The views of a scene show one set of named points, each view turned or mirrored, and shifted as a whole, with a little noise and some points left out.
In the rows, 128 means zero.

Scene 1
View 1
rik: [171  88 135  96 121 158  97 106 148 127 135 170 118 131 104 113 106 117
 135  98  99 176 123  76]
kib: [188  96 131  80 114 151 103 146 176 139  76 134 153 168 106 121 123 104
 147 120 112 150 111  96]
nof: [178  90 128  65 124 152  91 154 161 155  79 117 150 189 107 114 123 107
 148 102 114 171 113  97]
zugeb: [208  87 147  94 101 172 106 135 181 118  54 148 147 159 119 121 130  97
 153 142 109 116 132 107]
vik: [173  74 159  91 133 184  67 112 138 143 103 137 124 166 121 103 115 101
 159  97 104 171 147  85]
gofu: [185  79 141  82 111 167 101 130 157 135  76 143 134 165 112 114 119 104
 144 111 106 151 132 100]
feke: [199 102 150 110 121 170  86 121 181 119  98 155 149 142 117 120 124 100
 161 138 109 133 122  82]
meded: [200  82 153 102 109 180  95 116 165 115  81 159 131 147 121 116 123 100
 152 131 104 129 143  98]
dege: [179  80 163  92 107 175  94 124 175 143  47 129 156 164 112 117 119  84
 161 122 103 134 134 100]
Bibaf: [189  98 165 111 131 181  65 117 177 132  94 136 155 153 121 115 123  91
 177 130 110 141 130  77]
tigo: [213 119 108  90 122 139 105 156 187 114 117 157 148 152 107 126 131 123
 140 138 120 146  93  85]
Vut: [199  94 124  88 132 163  84 133 150 120 130 156 120 159 118 110 123 123
 142 112 113 166 125  85]
sar: [201  79 133  87 103 167 112 128 159 115  82 164 123 152 116 117 123 112
 135 124 105 137 135 105]
Dirib: [166  80 149  97 110 164 104 103 156 135 100 160 130 135 102 115 105 102
 140 103  95 160 129  84]
bigid: [190  91 147  81 130 171  73 146 166 147  73 115 154 188 119 112 130  98
 166 117 117 154 126  95]
Pefim: [205  78 131  84 122 177  88 130 141 115 107 159 109 165 126 108 127 119
 140 115 111 152 145 100]
giva: [182  92 140  84 130 163  79 135 160 142  99 132 143 170 113 112 121 106
 155 109 111 166 122  86]
Rufo: [175  92 166 114 118 174  85 102 176 133  91 151 150 134 110 118 112  89
 164 123  99 142 129  78]
guz: [169  86 134  77 109 149 110 134 165 148  77 137 147 161  98 119 113 103
 140 103 104 164 114  94]
pomet: [201 106 136  89 113 154  99 153 196 135  60 128 171 171 110 126 132  97
 160 140 116 130 106  97]
Nasek: [226  91 129  91 122 176  88 142 159 103 102 159 121 166 131 112 138 119
 147 138 118 132 138 102]
Risi: [139  84 150  87 109 146 107 111 167 164  82 136 156 143  86 120  97  92
 144  88  93 178 109  79]
safa: [184 104 151 113 109 158 103 116 193 126  87 156 161 128 102 127 115  94
 157 136 103 132 110  80]
rele: [218 109 151 110 128 177  72 137 190 115  87 139 158 160 127 120 138  98
 176 154 119 120 124  87]
View 2
rele: [135 113 142 137 110 134 111 127 101 112 155 178 131 103 200 192  44 161
 161 149 165 127 214 104]
Pefim: [124 119 111 125 125  97  86 158 102 102 145 173 140 123 177 190  91 125
 165 112 158 134 164 120]
safa: [132 117 139 141 129 124 113  97 108 107 145 146  87  93 203 188  85 168
 163 142 151 121 184 100]
feke: [128 120 134 138 125 125 105 119 101 108 154 164 110 104 199 191  75 163
 162 135 155 128 192 108]
bigid: [117  96 132 133  82 102 104 133 119 102 137 143 149 125 192 177  50 133
 160 144 145 143 178  91]
Bibaf: [111 118 142 144 102 118 111 125 105 109 156 161 122 125 200 187  66 177
 159 132 140 142 196 107]
Risi: [106 106 129 141 107  89 105  93 127  96 129  99  90 121 201 170 106 152
 161 130 120 144 139  84]
dege: [131  97 151 142  86  95 133 116 121 107 118 149 115 119 180 179  75 152
 163 141 147 119 182  96]
zugeb: [152 102 142 133 109 109 125 123 111 110 122 171 117  98 177 188  72 137
 166 145 171 105 191 103]
meded: [135 117 135 136 119 104 116 134 104 109 135 175 114 113 178 191  91 152
 165 124 158 117 184 117]
kib: [132  98 126 129 109 108  99 115 118 100 133 133 124 101 196 179  68 124
 164 148 155 130 167  86]
vik: [ 98 117 126 140  98  88 100 145 110 103 146 150 133 147 184 181  91 156
 160 110 127 152 163 113]
pomet: [143  94 139 132 101 122 113 107 118 105 132 142 124  90 199 182  46 132
 164 164 165 120 190  82]
rik: [106 132 106 132 146 102  75 128 102  98 159 138 102 119 199 187 118 148
 162 105 136 148 144 114]
Rufo: [116 122 142 146 115 110 117 112 107 109 146 152  96 119 196 186  92 179
 161 126 136 132 183 108]
tigo: [139 115 107 121 148 138  71 116 103 100 161 144 121  75 214 190  62 119
 165 150 172 131 174  92]
Dirib: [115 121 123 138 129  96  99 117 110 102 141 137  95 118 190 183 115 153
 163 115 135 134 152 109]
guz: [124 100 123 132 109  94  99 112 123  97 127 120 113 110 192 175  89 126
 164 137 142 133 149  88]
Vut: [114 123 104 126 134 111  70 145 101  98 162 154 135 116 197 189  84 130
 163 118 151 148 160 111]
gofu: [127 105 126 132 107  92 104 131 116 102 129 147 124 117 181 182  88 129
 164 129 150 128 161 101]
sar: [142 112 121 127 129  99 103 135 107 104 130 165 117 104 175 189  97 125
 167 124 166 114 166 112]
Nasek: [139 117 116 124 128 116  91 153  96 106 149 186 142 106 182 196  70 126
 166 127 174 124 186 117]
View 3
rik: [138 134 119 115  73  90 182 124 121 104 138 107 146 135 123 115 100 137
 138 132 155 143 118 105]
pomet: [121 135  85 126 145 127 166 150 143 142 138 127 103 124 109 126 123 165
 163 178 109  98 166 111]
bigid: [133 154  74 126 129 125 148 138 125 142 124 114 128 112  99 136 115 138
 152 176 123 112 164  78]
gofu: [121 149  90 116 105 116 156 136 142 131 138 120 126 131 111 132 122 142
 132 162 149 130 150  98]
safa: [109 137 102 128 112 101 183 149 146 118 131 127  96 119 112 113 103 167
 168 149 123 119 128 129]
sar: [118 141  90 121 110 110 171 142 151 133 149 130 119 143 124 124 127 145
 129 138 164 132 157 115]
rele: [126 145  67 152 149 106 178 157 133 142 123 129 101 110 111 118 107 150
 178 131 126 107 167 106]
tigo: [153 107 112 126 135 111 195 142 122 128 156 119 129 148 136 110 120 162
 162 143 121 101 163 121]
meded: [109 154  79 132 111 102 169 148 151 131 132 131 107 122 114 123 114 144
 145 132 157 133 148 111]
Nasek: [139 139  76 140 133 106 178 147 133 142 144 128 129 138 129 121 123 134
 143 115 162 122 179 103]
Risi: [113 145 120  95  72 113 155 125 136 106 130 105 126 120  98 129 104 156
 141 197 119 132 104 103]
kib: [128 135  98 115 121 124 162 139 137 133 142 118 122 132 112 128 122 156
 146 177 123 111 155 104]
giva: [140 144  92 121 108 113 160 132 119 127 129 108 139 121 107 128 110 137
 148 162 131 121 148  85]
nof: [142 139  96 107 115 132 147 128 122 135 139 107 144 129 106 137 124 143
 137 194 122 112 159  81]
zugeb: [104 148  74 131 134 118 165 155 160 144 139 138  95 128 114 127 127 157
 146 150 144 119 166 118]
Vut: [154 132 101 126 105 101 178 130 113 123 141 110 152 137 126 119 111 131
 143 129 152 127 153  92]
dege: [ 99 163  75 122 115 120 147 146 155 137 124 128 100 111  96 135 116 151
 145 175 134 124 146 101]
Rufo: [108 155  90 132  98  96 171 144 140 117 117 121 105 106 103 118  95 149
 162 143 135 132 121 110]
feke: [122 141  87 139 121  99 181 149 136 126 128 125 108 118 115 115 104 151
 167 132 134 119 145 113]
Dirib: [118 145 109 113  77  98 170 132 139 110 134 115 126 127 112 121 105 146
 138 149 149 141 118 110]
Pefim: [139 146  84 128 107 104 168 135 130 133 142 119 143 138 125 126 121 125
 129 124 173 136 164  92]
Bibaf: [122 156  75 143 119 100 168 146 128 128 111 118 111  99 100 121  95 141
 173 141 127 121 141  94]
View 4
safa: [159 102 106  97 150  86 139 172 133 130 143 178  93 144  90 171 168 104
 131 142 103 140  92 153]
rele: [182 105 114 130 158  83 112 178 135 144 140 166 124 133  97 146 169  93
 154 141 108 126 121 187]
Dirib: [123 117 107  98 136 104 134 164 122 118 124 177  92 138 117 172 159 134
 126 143 128 139 102 120]
tigo: [171 141 126 111 138 125 133 183  91 124 147 190  93 137  99 151 182  98
 149 151  69 119 117 163]
zugeb: [191 108 120 122 169  94 122 162 148 116 149 160  84 129 101 147 159 113
 134 127 116 137 130 160]
vik: [119 116 111 119 131  94 100 162 129 125 114 163 129 132 134 152 156 149
 139 149 146 131 123 131]
nof: [158 137 130 104 124 102  86 160 126 101 144 162 113 141 119 133 172 160
 135 161  84 131 135 133]
kib: [170 127 124 103 139 100 109 164 129 109 148 168  97 140 106 145 171 135
 134 150  87 134 124 143]
guz: [150 128 121  93 132 102 111 158 130 101 142 169  91 142 112 152 166 151
 125 152  96 139 118 122]
gofu: [155 125 123 113 144 105 109 159 131 107 135 164  97 132 120 146 160 143
 132 141 118 134 131 133]
rik: [105 131 110 104 126 122 138 172  95 123 113 189 100 134 126 174 164 129
 136 149 128 129 102 120]
bigid: [166 119 122 117 137  85  82 163 141 118 140 155 130 138 115 133 166 145
 143 154 102 130 135 154]
pomet: [195 116 124 107 150  86 107 167 142 116 160 164 101 142  90 141 173 119
 137 148  76 135 124 164]
giva: [142 126 119 111 129  99  99 167 121 120 131 168 122 138 120 146 167 141
 142 156 107 128 123 141]
dege: [171 100 114 108 154  74 104 154 163 113 144 152 101 139 104 149 157 140
 126 138 120 145 121 144]
Nasek: [170 131 125 143 160 123 122 174 111 127 130 171 102 118 121 141 163 103
 153 131 126 118 142 166]
sar: [162 127 122 122 159 120 133 162 123 110 134 170  77 124 118 154 158 120
 133 128 127 132 131 138]
feke: [157 108 110 117 151  92 129 175 127 137 134 175 109 136 101 161 166 102
 144 141 116 131 107 163]
Risi: [123 116 109  72 119  85 115 156 135 105 136 172  97 153 108 170 165 162
 114 160 100 149  93 106]
View 5
Risi: [ 97  81  51 125 127 137 112 146  99 156 120 111 146 128 151 144 101 115
 121 125 144 122 149 137]
rik: [109  71  61 148 136 149 182 122  88 159  93 143 135 142 139 143 118 133
 124 115 117 126 152 146]
gofu: [103  83  70 137 136 130 142 114 140 132 113 135 145 133 145 132 129 125
 110 126 113  91 139 131]
rele: [108  77  72 148 105 129 143 116 168  92  92 175 142 101 101 106 129 101
 128 112  91 103 134 108]
safa: [117  83  60 134 114 141 139 142 140 108  88 153 128 112 132 123 110 100
 151 114 126 120 136 137]
nof: [ 96  85  50 141 116 114 121 107 132 142 124 137 173 128 149 126 122 122
  84 132 116  96 159 107]
Dirib: [107  77  67 135 139 147 155 132 108 146 102 130 130 135 141 141 117 123
 131 118 123 115 139 147]
Rufo: [101  72  76 134 128 147 138 141 125 124 101 138 123 115 110 130 117 107
 142 111 112 116 127 135]
pomet: [111  92  53 137 102 117 117 120 171  97 104 159 156 108 141 110 119 101
 118 125 119  97 145 111]
tigo: [129  90  38 157  97 125 173 107 142 112  76 187 159 124 154 113 116 115
 120 119 120 119 168 121]
meded: [109  79  85 139 138 141 158 118 152 113  98 147 124 126 128 127 135 119
 134 116 102  91 123 139]
Pefim: [106  76  78 152 143 135 183  94 133 137 102 153 142 143 135 132 143 139
 105 120  91  88 140 131]
kib: [109  89  52 139 115 121 130 117 146 122 108 149 157 123 151 122 118 115
 110 127 123  99 151 120]
Bibaf: [ 95  68  78 142 117 138 135 130 135 119 104 150 135 105  92 120 123 105
 128 110  94 113 129 115]
dege: [ 97  83  77 125 132 129 108 131 158 114 120 127 137 116 130 127 125 109
 123 124 114  86 123 125]
Nasek: [115  80  77 155 128 131 183  92 158 111  91 173 142 131 131 118 143 128
 113 118  87  87 139 125]
giva: [ 96  75  61 146 121 128 140 114 121 142 113 144 156 125 125 128 124 121
 101 121 105 107 150 114]
sar: [118  87  73 141 140 135 167 108 151 118  97 149 134 140 156 130 134 129
 124 123 113  86 135 143]
vik: [ 85  65  83 142 141 139 148 116 108 155 121 127 140 130 108 138 132 129
 104 117  93 102 133 124]
guz: [105  87  52 133 126 127 127 124 128 139 115 130 154 132 159 134 115 121
 110 128 131 102 150 130]
Vut: [108  73  62 158 125 135 184 100 113 144  94 162 151 137 132 129 130 133
 104 117  98 111 156 124]

Which points are out of place in each view (at most two, in the order of its rows)? Write - if all are in place.
view 1: vik, Dirib
view 2: bigid, Bibaf
view 3: meded
view 4: gofu
view 5: rele

Scene 2
View 1
Buv: [179 165  50 159 105 155 135  95 117 136  68 207  92 116 146 168 184 105
 163 110  81 199 106 159]
Kozol: [132 166  99 190  80 103 108 115  52  82  58 159 129  60 118 155 120  79
 104 158  80 107 131 138]
firir: [ 98 146 200 123 162 104 118  67 130 119 130 122 186 137  92 103 129 123
 147 135  75 185 154 143]
mugig: [111 137 166 122 150  93 113  82 130 118 116 141 173 130 118 125 144 129
 148 132  82 186 127 132]
razud: [105 105 110 104 106  71  75  79 111  95  47 135 154 114 143 145 168 151
 140 161 103 145  92 133]
pev: [120 193 160 166 116 123  95  73  84  99  93 111 169 109  90 104 117  87
 117 128  67 143 149 141]
komi: [120 108 134 149 141  81 154 131 111 113 115 204 134  87 134 175 137 113
 145 160  89 171 130 136]
vun: [132 136 117 128 122  84 101 101 122 106  89 159 152 116 153 151 158 129
 139 132  87 175  90 113]
Poni: [ 76 160 218 139 135  61  77  81  91  78 115  79 217 108  95  93  96 110
 102 153  75 127 142 107]
Ker: [136 164 124 156 117 106 110  98 104 106  92 154 147 106 130 139 141 105
 129 129  76 163 115 126]
Mipo: [102 136 129 148  98  86  89  88  75  84  58 128 154  87 108 133 131 112
 119 167  88 116 132 145]
lovor: [116 129 121 134 114  79  99 100 102  96  76 151 152 100 137 149 147 123
 131 153  91 147 106 126]
nerim: [126  90  90 123 122  81 131 115 120 115  76 203 119  98 155 183 170 137
 155 162 101 170 102 143]
mele: [ 83  91 159  89 139  63  89  70 129 103  83 126 177 128 125 131 156 159
 151 165 100 163 115 138]
dalev: [111 162 168 154 137 111 120  86 101 109 112 136 167 111  95 119 122 101
 132 139  72 162 152 144]
View 2
firir: [ 69  96 143 173  57 112 148 189 127  66 146 132  97  91 106  92 111 155
 123 141 154 127 116 112]
Kozol: [193 130 149 166  91  62 207 138  98 150 194 134 140 168 100 113 112 163
 157  87  63 177 169 101]
Buv: [140 209 124 151  34  43 181 145 108 169 195 123 126 181 148 167 119 102
 110  60 153 169 110 180]
pev: [128 110 149 186  75  70 182 187 112 100 183 126 108 115  56 112 131 169
 149 119 106 131 136  92]
mugig: [ 94 118 138 151  65 103 139 177 131  87 146 135 101 116 129  97 109 140
 130 129 155 135 127 135]
razud: [122 138 131 120 123  96 132 173 123 139 121 117 135 181 165  93 134 138
 177 133 114 152 130 134]
mele: [ 82 109 135 130 107 124 124 180 127 101 106 119 122 143 168  75 121 145
 161 154 136 146 122 125]
nerim: [133 156 129 122  75 100 156 127 117 145 143 134 137 180 208 104  92 116
 130  99 133 188 137 162]
Poni: [123  57 157 165 112 111 143 193 132  60 143 141  97  92  62  58 121 187
 172 160 101 115 165  75]
Ker: [146 139 141 153  72  73 161 161 122 120 175 139 113 142 111 115 113 138
 139 102 128 146 144 136]
vun: [142 147 135 126  87  85 132 160 133 123 152 140 112 154 144 105 112 125
 146 110 143 143 145 158]
komi: [139 124 140 143  50 107 171 117 119 111 163 153 124 139 177  91  68 131
 109  97 131 187 156 143]
View 3
Kozol: [ 95 122 178 159 118 139 155 166 136 107 160 142  72 146 109 148  79 103
 175 168  43 136 196  95]
mele: [181 103  91 153 128 172 104 134 170 130  74 102  33 172 128  94 123 139
 126  80 133 128 182 114]
razud: [181 117 115 165 133 152 105 130 147 119 103  99  40 181 109 117 133 107
 116 123 104 147 211 115]
lovor: [147 123 131 156 124 153 125 135 151 113 109 112  66 162 116 132 111 116
 144 131 100 129 183 118]
Poni: [169  75 149 123 142 177 152 109 160 134  96 136  41 135 125  64  45 159
 187  37  69 111 135  81]
Ker: [134 122 126 151 124 143 139 131 172 119 110 122  96 148 124 151  91 103
 155 134  80  94 175 125]
Mipo: [135 103 147 158 126 154 135 158 149 120 131 132  38 157 116 110  89 121
 157 120  67 140 200  89]
pev: [135  87 134 141 132 145 158 142 189 140 118 149  75 131 134 116  49 111
 178  96  38  76 177  92]
dalev: [124 101 117 142 120 159 145 150 186 131 101 137  76 137 136 123  71 130
 173  98  85  83 161 107]
vun: [161 133 117 154 126 147 122 112 161 113  94 101  91 164 116 152 118 105
 135 134 109 110 171 139]
nerim: [123 149 105 171 103 155 106 160 151 101 101  96  76 176 119 166 152 114
 122 169 149 136 190 144]
firir: [149  88  82 134 123 170 134 139 212 144  67 128  69 137 151 102  74 144
 163  59 111  62 149 114]
komi: [ 91 143 117 151  94 167 128 165 159 100 100 116  88 151 129 161 117 143
 161 148 149 115 146 138]
mugig: [155 108  91 141 122 162 126 129 193 132  74 114  80 151 139 124  95 130
 149  89 119  81 157 126]
View 4
pev: [120 146 128 153 173 117 144 163 163 140 130 114 112  79  97 143  85 181
 125 128  75 189 172 164]
nerim: [118  74 102 155 166 192 113  85 126 139  86 137 144 171  84 140 151  84
  82  87 123 124 131 138]
Buv: [146  47 121 185 169 198 148  94 192 172  83  90 136  93  60 116  82  67
 105  87 123 109 134 108]
firir: [ 89 173 122 159 171 109  62 137 190 130 112 138  98 113  94 195 126 162
 133 132  92 183 151 149]
Ker: [118 118 123 159 167 154 136 126 151 150 127 113 135 112  84 143 110 132
  98 111 102 163 155 159]
razud: [114 102 131 138 140 153 101 132  99 143 104 152 114 170 111  97 140 122
 118  95 107 155 107 163]
Mipo: [126 113 115 133 170 142 152 151 102 123 109 142 124 133 113 117 119 168
 110 109  80 172 158 171]
Poni: [ 87 200 132 132 160  91 103 173 122 127 162 143 111 124 115 166 128 208
 116 139  74 222 166 204]
lovor: [114 111 121 147 158 156 126 127 119 143 121 132 133 146  96 127 131 129
  97 103 105 160 140 165]
dalev: [109 147 114 156 179 128 118 139 172 130 116 123 119 100  91 175 111 165
 115 127  86 179 172 154]

Which points are out of place in each view (at most two, in the order of its rows)? Write - if all are in place.
view 1: -
view 2: -
view 3: dalev
view 4: Ker

Scene 3
View 1
fev: [ 99  90 149 178 140  98 139 101 254 119 128 108 113 122 177 168 156  88
 184  92 165  58 162 190]
lus: [ 80 110 169 144 147 105 140 143 147 141 127 138 122 136 186 108 136 122
 112  97 172  73 134 182]
voba: [116 180 137 104 125 103 109 141  81 164 156 102 128 156  95 122 133 134
 138 100 134 207  77  81]
tepup: [ 81 120 155 149 148 107 148 105 174 116 116 126 107 137 182 139 118 125
 141 112 167  81 129 153]
kuz: [ 96 129 146 132 144 102 149 123 155 143 129 138 120 144 163 133 125 115
 130 112 177 114 114 140]
zir: [133 128 145 127 122  91 112 178 148 198 178 116 155 143 108 122 190  80
 144  69 158 160 115 160]
nuz: [ 74 152 147 120 149 133 127  56 173 153  95 141 117 107 122 129  71 129
 204  88 108 164  96  95]
dab: [125 158 147 149 112  93  72 147 140 140 174  39 120 142  92 147 186 121
 178  70 106 168 123 128]
Gige: [112 132 137 157 131  93 127 117 186 115 147  82 109 148 149 167 156 113
 162 107 157 112 131 140]
kune: [113 184 143 113 123 102  95 143  78 150 158  80 120 158  95 124 139 143
 141  96 121 201  83  84]
gedem: [123 159 126 125 129  92 130 123 145 146 153 102 120 158 115 156 143 113
 154 111 157 173  96  99]
nikik: [ 97 182 170 147 116  97  60 161  48  95 168  14  95 162 121 122 164 179
 122  92  98 149 114 113]
Naf: [108 135 144 123 135 107 127 124 164 175 140 134 136 130 121 128 137  99
 165  85 146 156 107 132]
Remeb: [ 96 138 158 116 137 114 118 138 129 184 138 138 141 125 124 100 132 112
 145  73 136 154 103 139]
View 2
zir: [ 75 103 112  90 131 119 142 105  81 129 124 171 164 165  97 153 145 196
  86 117 185  99 109 116]
Naf: [ 97  93 154 128 131 154 155 112 103 107 134 170 131 157 116 162 139 160
  95  96 160 107 133 159]
kuz: [116 100 138 140 179 158 138 119 140 112 120 185 130 157 144 167 179 128
  93 118 144 124 135 161]
lus: [119  96 112 157 199 163 144 107 144 110 100 183 149 137 175 167 167 125
  79 138 171 158 119 130]
Gige: [126 115 163 122 167 143 101  91 132 111 172 165 117 154 132 185 172 132
  88 139 129  99 124 120]
fev: [131 150 187 163 153 182  83  63 128 105 157 168  81 152 184 221 204 151
  49 142 157 143 104  99]
nuz: [124  66 207 170 120 190 182 117 120  74 161 157  94 138 134 169 105 117
 108  68 128 110 159 203]
voba: [ 97  48 127  89 153 112 175 140 112 112 153 163 170 152  68 123 100 130
 137  97 128  63 154 178]
kune: [104  44 129  88 161 107 168 132 113 109 169 155 172 143  70 126  86 122
 137 109 122  61 150 159]
Remeb: [ 96  73 128 133 144 150 177 119 104 106 119 168 152 145 123 147 116 153
  97 100 173 120 131 156]
gedem: [107  88 153 101 150 127 137 122 119 116 162 171 134 166  90 154 153 138
 115 108 120  73 144 167]
nikik: [134  38 108  88 210  91 138 102 136 105 202 132 194 109 100 134  62  83
 130 165 115  69 131  90]
dab: [108  83 151  88 139 110 119  84  95 110 204 136 149 139  91 165  97 151
 104 136 138  65 118  92]
View 3
Remeb: [129 128 113 131 127 173 156  90  87 128 175 183 124 113  92 116 119 158
  82 138 168 176 139 149]
tepup: [120 140 130  72  68 145 107  58 155  99 114 151 163 150 119 129 103 144
 110 155 162 180 124 139]
fev: [ 74 144 181  47  99 130  83  34 149  69  95 175 150 206 125 145  79 177
 126 113 168 150 101 135]
voba: [175 101  84 148 168 167 186 103 120 162 207 163 124  64 107 125 113 100
 104 134 165 148 135 163]
Naf: [134 122 125 111 148 158 140  80  86 120 161 179 127 127 101 137  98 148
  97 126 162 162 125 142]
dab: [105 109 134 132 182 161 168  70 172 138 188 195 112 120 119 118  93 134
 132  82 186 102 109 186]
nuz: [169 154  92 107 140 156  75  71  88 159 125 192 155 108  63 136  48 106
  81 123 187 196 126 165]
zir: [103 100 148 128 163 167 199  91  82  99 205 180 101 133 122 127 138 183
 104 120 151 134 131 135]
lus: [102 140 131  95  50 165 141  71 140  91 136 157 147 145 118 108 140 178
  94 166 162 188 140 134]
kune: [165 104  83 152 165 170 186  97 145 168 207 169 123  63 108 115 112  98
 108 125 174 137 132 176]
Gige: [115 119 145  81 127 137 128  56 168 104 139 162 142 149 133 138  93 133
 132 119 165 133 107 149]
View 4
nuz: [ 74 115  81 195 131 131 192 102 126  89  54 101  89 162 143  99 126 165
 122  32  73  95 100 168]
nikik: [ 97 104  43  94 155 183 182  95 140 115 102 134  88 113 229 132  79  47
 143 142 137  93 113  31]
gedem: [124 118  99 149  81 133 188 129 113 100 115 116 120 138 156  91 111 113
 135 113 100 107 122 106]
Gige: [ 98 126 104 158 135 122 135 129 116 102 129 119 112 108 126  95 149 102
 106 116 137 114 146 103]
Naf: [106 116 105 161 105 153 157 160 106  93  94 108 105 152 127 109 101 119
 112 101  91 103 110 146]
Remeb: [107 112  95 153 118 186 161 163 108  92  75 119  88 160 146 128  77 109
 113 107  91 107 107 153]
fev: [ 73 134 125 187 180 110  76 153 108  96 131 111 103  99  67  95 186 117
  66 100 155 122 162 149]
kuz: [116 133 114 169 121 165 157 141 109  96  97 146  91 126 137 106 126 123
 110 113 126 140 159 157]
lus: [102 134 111 164 163 201 125 157 110  97  83 159  69 120 136 131 116 104
  93 126 145 147 168 169]
tepup: [ 95 140 110 180 158 154 139 123 117  98  94 150  81 109 129 105 153 127
 100 100 145 144 173 158]

Which points are out of place in each view (at most two, in the order of its rows)? Write - if all are in place.
view 1: lus, dab
view 2: -
view 3: zir
view 4: nikik
